Points on a hilly landscape, in no order, each with its height.
From any point a ball takes the steepest step (drop divided by distance) to one of its 2 nearest points. It stops when none of these is lower. Distance is the straight distance between rows; heights are no part of it.
K_655 height 6.89: 101  90 100 102 122  86  75 108 105 101 107  71 109  75  87  81  84 100  97 101  92  67  81
K_70 height 3.02:  67 120  84  79 134 116  92 117 109 115 100 117 114 103  49 123  81  90  96 107  98 105 108
K_803 height 4.53:  79 106  98 110  71 115  79  94 101  93  87  92 102  86 101 110 100 110 137 117 110  74  95
K_64 height 6.54: 109 106  77 111  80 100  78 123  79 127  97  83 125  62 113  82  84 100 118  91 106  87  90
K_490 height 3.37: 129  90 114  74  95 119 117 120 110 111 107  78  92  94  60  91 129  73  82 113 132  85  91
K_914 height 3.99:  59  98 107  91 112  96  87  91 123  89 105 124  57 114 134 144  97 108  99 102  79  83 117
K_372 height 6.10: 122  85  79  97 115  86 106 128  99 106 119  74 138 102 121  99  99  89 109  96  79 140  99
K_645 height 4.76:  78 107  65 103 114 100 101  99  95 110 123 123 115  78 121 134  99 127  86 101  93 104 135
K_847 height 2.05: 102 126 100  98 122  67  92  96 105 106 115 100 112 110 109 110  93  89  76 144  73 128  75
K_923 height 4.97:  98 114 120  80  98  96 124 127  87  98  98 103 114 101  80  62 110  89 104  84 107  86 140
K_727 height 5.25:  93  83  88 102 107 121  99  94  91 118 121 125 110  85 124 129  65  95  76  92 112 103 113
K_881 height 5.51:  80  96 103 128  94  93 138  94  89 106  90 139  70 101 133 113  78 125 113  93  86  94 108
K_836 height 7.31:  75 122 109 109  62 120 112 102  73  91  91 119 116 113  74  90  96 107  99  69  93 109 104
K_976 height 5.23: 135  80 121 106 128  94 114  73 111  98 113 103 100 113  66 103  99  97  61 106  90 100  58
K_658 height 7.05:  75  88 120 110  92 106 104 102  74  87  94  89 106 111 142 103 100 112  89 112  81 116 122
K_705 height 1.71:  96  92  88 107 116  86 117 107 106 112  78 130  81  96  59  97  78  94  77 104 103  96  95
K_507 height 3.43:  73  99  97  91 107 117 109 111 125 106 104 116 107 120  74 121  59  73 105  98  87 107 101
K_412 height 4.61: 131  84 120  74 119  84  98  82 103  91 109  74 105  95  61 129 112  88  89  76 140 115 103
K_46 height 0.69: 119  86  93 107  88  89 130 135  98  92  92  86 101  84 106  50 116  83 109 104  96 123  74
K_622 height 3.01:  62 114 126 123  95 104  87  74 101 105 117 108  63 112 123 133  87 114  78 104  79  76  96
K_945 height 7.48:  66 109  82 125  74 120 106  78 106  91  76 133 102 107  86  96 111 122 119  72  85  84 108
K_732 height 6.77: 109 109  84 109  61 114  74  96 116 116 101  95 100  93  84  41 108  90  69 116  87  77  92
K_429 height 2.18:  73 122 106 114  84 118  80  58 112  94 109  87  70 116 101 115  78  97  90  98  88 102  95
K_919 height 3.90:  64 107  97 108  92 103 103  67 113  90  94 122 119 136  77 132  81 117  96 115  80 101 122
K_25 height 7.09:  83 119 100 107  73 108 101 103  61 113 101 107 113  79  61  96  91 101  98 101 116 105  74
K_760 height 5.28:  97  87 105 131 111  86 104  69 129 105  98 102  79 110 108 120  95 112 115 110 107 101  80
K_868 height 2.25: 110 100 116  73 133 102 115 135 102  91 112  90 105 109  71  99 120  92  85 131 105  79  95
K_982 height 5.71: 122  75 136 105 139  93 115 105 104  81  93 103  91 100  82  85 114  96  90  86 100  89  56
K_594 height 6.18: 100  48 137 102 148  87 130 112 111  97  90  87  90 102 101 124 120 110 105  97 104 107  66
K_20 height 5.95:  99 100  72 106 103 128  91 108 121 117 111 103 111 122  90 113 113 102 110 117  89 124 123
K_494 height 1.58: 106 125 109  88 115  54  87  84  97 105 119  98 110  83 117  99 101 116 116  72 118 123 141
K_580 height 6.51:  97 101 112  87  92  86  93 110  80  80  99  75 130  94 102  66  95  98 107  95  76  91  87
K_949 height 5.57: 107 124 106  87  88  92  93 119  98  86  86  92  87  86  72  47  99  87  96  61 105  80 112
K_403 height 3.88:  83  83  77 117  91  96  76  80 126  93  87  97  97  91 111  95  92 112 134  95  90  77 123
K_891 height 2.50:  74 101  88 103 116  85  93  87 119 104 104 104  84 122 109 146  83  97  83 138  78 130  91
K_221 height 4.62:  55  88  87 119 117 102  98  89 109  95  98 137  81 101 139 129  92 118 110  75  66 101 118
K_323 height 2.75: 118 115 109 103 131  74 114 110 101 117  97 115 102  99 102  94  81 102  81 101  87 103  80
K_573 height 6.82:  84 101  90 105  86 118  95 132  52 126 109  74 129  59  90  93  87 104  93  84  95  96  70
K_298 height 4.15: 118 104 128  80 111 118 100  96  95 102 106  82  76 105  60 116 111  75  89  98 142 110  94
K_384 height 5.68:  91  98  78  90  95 128  90 129  99 101  93  95  87  95 105  85 129  98 122 111 107 105 120
K_547 height 2.83: 151  92 119  79 124 107 106 106 103 108  79  90  89 116 131  95 110  82 102 111 114 133  87
K_39 height 7.29:  74 101 141  92  96  93  93  89  79 105 100 101 106 105 150 116 105 115  91 100  97  75 128
K_530 height 2.40:  83 135  87  90  79  63  77  92 104 105 121 106 118  78 115 106  94 124 126  72 120  87 132
K_398 height 3.66: 117  83 107  85 115  84 112 111 128  95 109 107 126 123  70 112  53  83  92  90  83 107  72
K_252 height 1.51: 142  77 124  53 129  83 115 122  86  78  85  87 125 106 116  81 124 109  97  97  89 107  96
K_23 height 4.32:  58  92  84 104 100  84  94  83  79  97 104 137 119 109 110 133 101 125  89 116  95 108 119
K_888 height 6.23: 123  85  90  90  79 111 113 105 108 122 102 103 141 122  87 102  95  83  94 132  94  97  82
K_261 height 5.84: 128  71  81  94  98 117  91 105  97 101  91  97 112  95  92  95  90  84 106  64 111 155  98
K_598 height 5.07: 101  96  86 118 109 112  98  89 118 106  90 111  52  74 120  97  83  95 101  68 122 107 100
K_51 height 4.28:  92 120  67 122  89 114 116  92  96 115 100 134  53  81 102 103  98  97 100 101 116 110  87
K_967 height 2.58: 134  85 112 111  97  82 134 114 112  89 119  73 101  86 105  70 114  81 104  93 121  97 109
K_716 height 4.55: 116 102 115 112  82 111 109  67 110 110 101 105  74 104 135 102 115 103 124 125 126  95  94
K_24 height 2.38: 144  62 122  72 131  82 106 100 119  96  99  81 133 113 105  99 109  86 114 102 117  92  80
K_865 height 5.14:  92 116  90 101  73 123  72 135  82  98  81  87  89  77 101  87 131 108 145 119 102  63 105
K_755 height 7.32:  96 104 100 106  89 131  85  91 108 117  74 131 108 114 104  71  90 124 102  86  81 101 110
K_272 height 4.46: 113 112 132  91  99  83 123 105 110  86  87 113  98 122  87  95 106  86 122  84 114  89 128
K_609 height 3.19:  85 102  91 102  98 117  99  91  84  91  77 134  54  92  84  92  81  89  67 118 106 101  95
K_249 height 6.26: 101 104  80  99 100 110  94 137  80 115  93  65 129  83 117  91  92 105 126  87  80 116 116
K_405 height 7.06:  98 109 105 107  65 127  80 122  87 126  72 111 105 103 113  74  80 113 114  88  82  64 101
K_873 height 3.11: 129  71 118  94 127  63 117 118 116  92 110  93 138 101  91 111  74  93  99 108 102  72  83
K_365 height 5.97: 131  67  65 117  89  97  91 101 108 102 108  71 137  87 103  89 106  82 114  89  94 148  89
K_38 height 2.20: 147  74 105  47 101  88 124 121  85  79 103 106 139 109  75  94 112  97  94  99  98  97  96
K_495 height 6.81:  90 107 103 105  97 108 104 108  91 104 110  69 108 106 134 117  88 101  97 132  93  93  90
K_413 height 2.88: 132 106 110  91 110  87 113  79  97  93  80  99  70 122  89 100 126 117  73 103 124 149  88
K_683 height 1.29:  78  90 108  86 142  84 101 143  92 103 107  85 123 101  84 122 115  94 101 121 103  93 111
K_389 height 7.55:  88  90  68 117  93 123  78  83 120  89 118 105  89 102  57 100 124  99  91 129  93  74 114
K_724 height 7.18:  92 117  88 105  70 115  60  94 104  92  97  99  80  76  69  71 128 105  83 110 100  68 106
K_98 height 2.45:  72 124  97  93 118 103  86 114  81 112 112  97 133  94  68 115  98 108  61 102  92  97  93
K_536 height 6.13:  99 122  83  86 101 133  90  74 120 106 113 109  81 134 103 104 129  96  94 106 106  97 125
K_915 height 6.45: 103 100  87 124  60 122 113 107  86  97 112  75  92  93 110 102  87  83  93 123 101  99 111
K_202 height 7.61:  92 143 105  92  84  67 100 110  93  92  96  88 105  98  78  90 102  93 122 118 101 112 108
K_733 height 7.28: 100  65  97 115 112 100  72  85 127  92 109  90 107  99  62  85  94 101  80 112  96  93 108
K_133 height 3.81: 124  86 107 105 107  77 130 103 128  81 114  93  89 123  87  84  88  82  95  88 107  94 132
K_832 height 2.90:  85 127  78 124  60 123  74  51  99  78  97 108  69 102 121 101 101 116 106 101  86  94  80
K_678 height 6.61: 100  92  69  73 112 114 112  72  99  77 128 101  85 111 149 135 153 102 111  89 120  92 128
K_837 height 3.36:  99 124 112  98 115  81  95  86  76 100  76 109  66 108 118  87 124 119  87 107  97 143  85
K_215 height 3.67:  72 104  79  99  81 115  70  55 100  83  88 134  71  98 148 105  84  99 116  78  80  81  98
K_778 height 3.22: 108 120  90 105  96  83  91 101  84  98  77  98  82  83 128  75  91 123 100 114 102 122 112
K_137 height 2.22: 134 106 130  78 130  83 133 114  88  83  92  97 105 112 123  97 132  99  96  95 105 136  80
K_851 height 3.18:  76 119  99 104  94  87  70  74 130  92 114 102 102  86 104  95  94 115 137  66 100  63 130
K_500 height 1.98: 123  91  94 113  87  75  92 124  79 105  71  80 102  78 123  61 119 108 113 114  82 121  80
K_912 height 5.67:  92  85 102 107  92 136  84  70  93 127 117 104 105  75  92 130  72  88  95 110 124  83 105
K_821 height 5.72:  87  96 100 130 115  80 108  94 113  78 115  87  84  99 113 130  96  87 122  94 107 108 108
K_312 height 6.37:  93 122  85  75 100 133 109  75  93  86 107 113  66 109 132 109 139 102 103  77 113 101 126
K_121 height 6.44: 124  96  95  89  55 114 102 109 121 120 100 116 127  99  75  53  95  77  88 108  95  96  77
K_625 height 6.48: 100 103 112 127  75 101 116 108  69 112  62 123  79  98 122  78  81 125 111  81  99  88  92
K_577 height 6.19:  97 100  78 110 104  86 119  87 109  90 130 110  79  96 146 130 125 108 127  86 109 106 131
K_54 height 3.62: 130  99 135 106 116  96 109  84  92 122  82  93  83 106 140 103 105 114  99 102 126 112  96
K_41 height 6.06:  94 102  86 113  75 129  93  88  82 101 129  74 115  87  98 120  91  82  94 102 131  86 131
K_795 height 6.09: 130  75  75  88 105 130 102 124 113 117  96 109 113 135  85 105 100  88  78 116  93 122 106
K_735 height 6.80: 108 120 117  94  83  69  97 124 106  91  95  77 112 105  85  63  86 103 118  88  74  66  54
K_287 height 1.92:  59 107 118  80 124  88 102 122  83  88 111 104 144 107 101 115  94 103  93 111  89  96  94
K_104 height 7.25:  99 155 120 111  82  59 102 125 102 100  98  90  88  98  92  77 105 108 104 105  95  73  79
K_402 height 4.91: 117  72 118  95 120  83  98  82 105  81 115  77 131 103  49 118 108  95  81  99 114 112  70
K_843 height 5.59: 109  74 105 117  86 131 109  89  97 107  81  92  70  90 102 106  97  90 101  74 123 132  88

Call two points neighbours if one is among the 2 nearest of the other. Go from one point of each pair to the other, from neighbour to neighbour, staying as low as possible. Name the highest point that can't be avoided.
K_46 / K_705: K_760
K_847 / K_705: K_323
K_46 / K_683: K_398
K_46 / K_252: K_837

Two balls start at each pair of points below. Name the first point that both come to, or write -.
K_658 / K_384: -
K_982 / K_821: -
K_23 / K_577: -
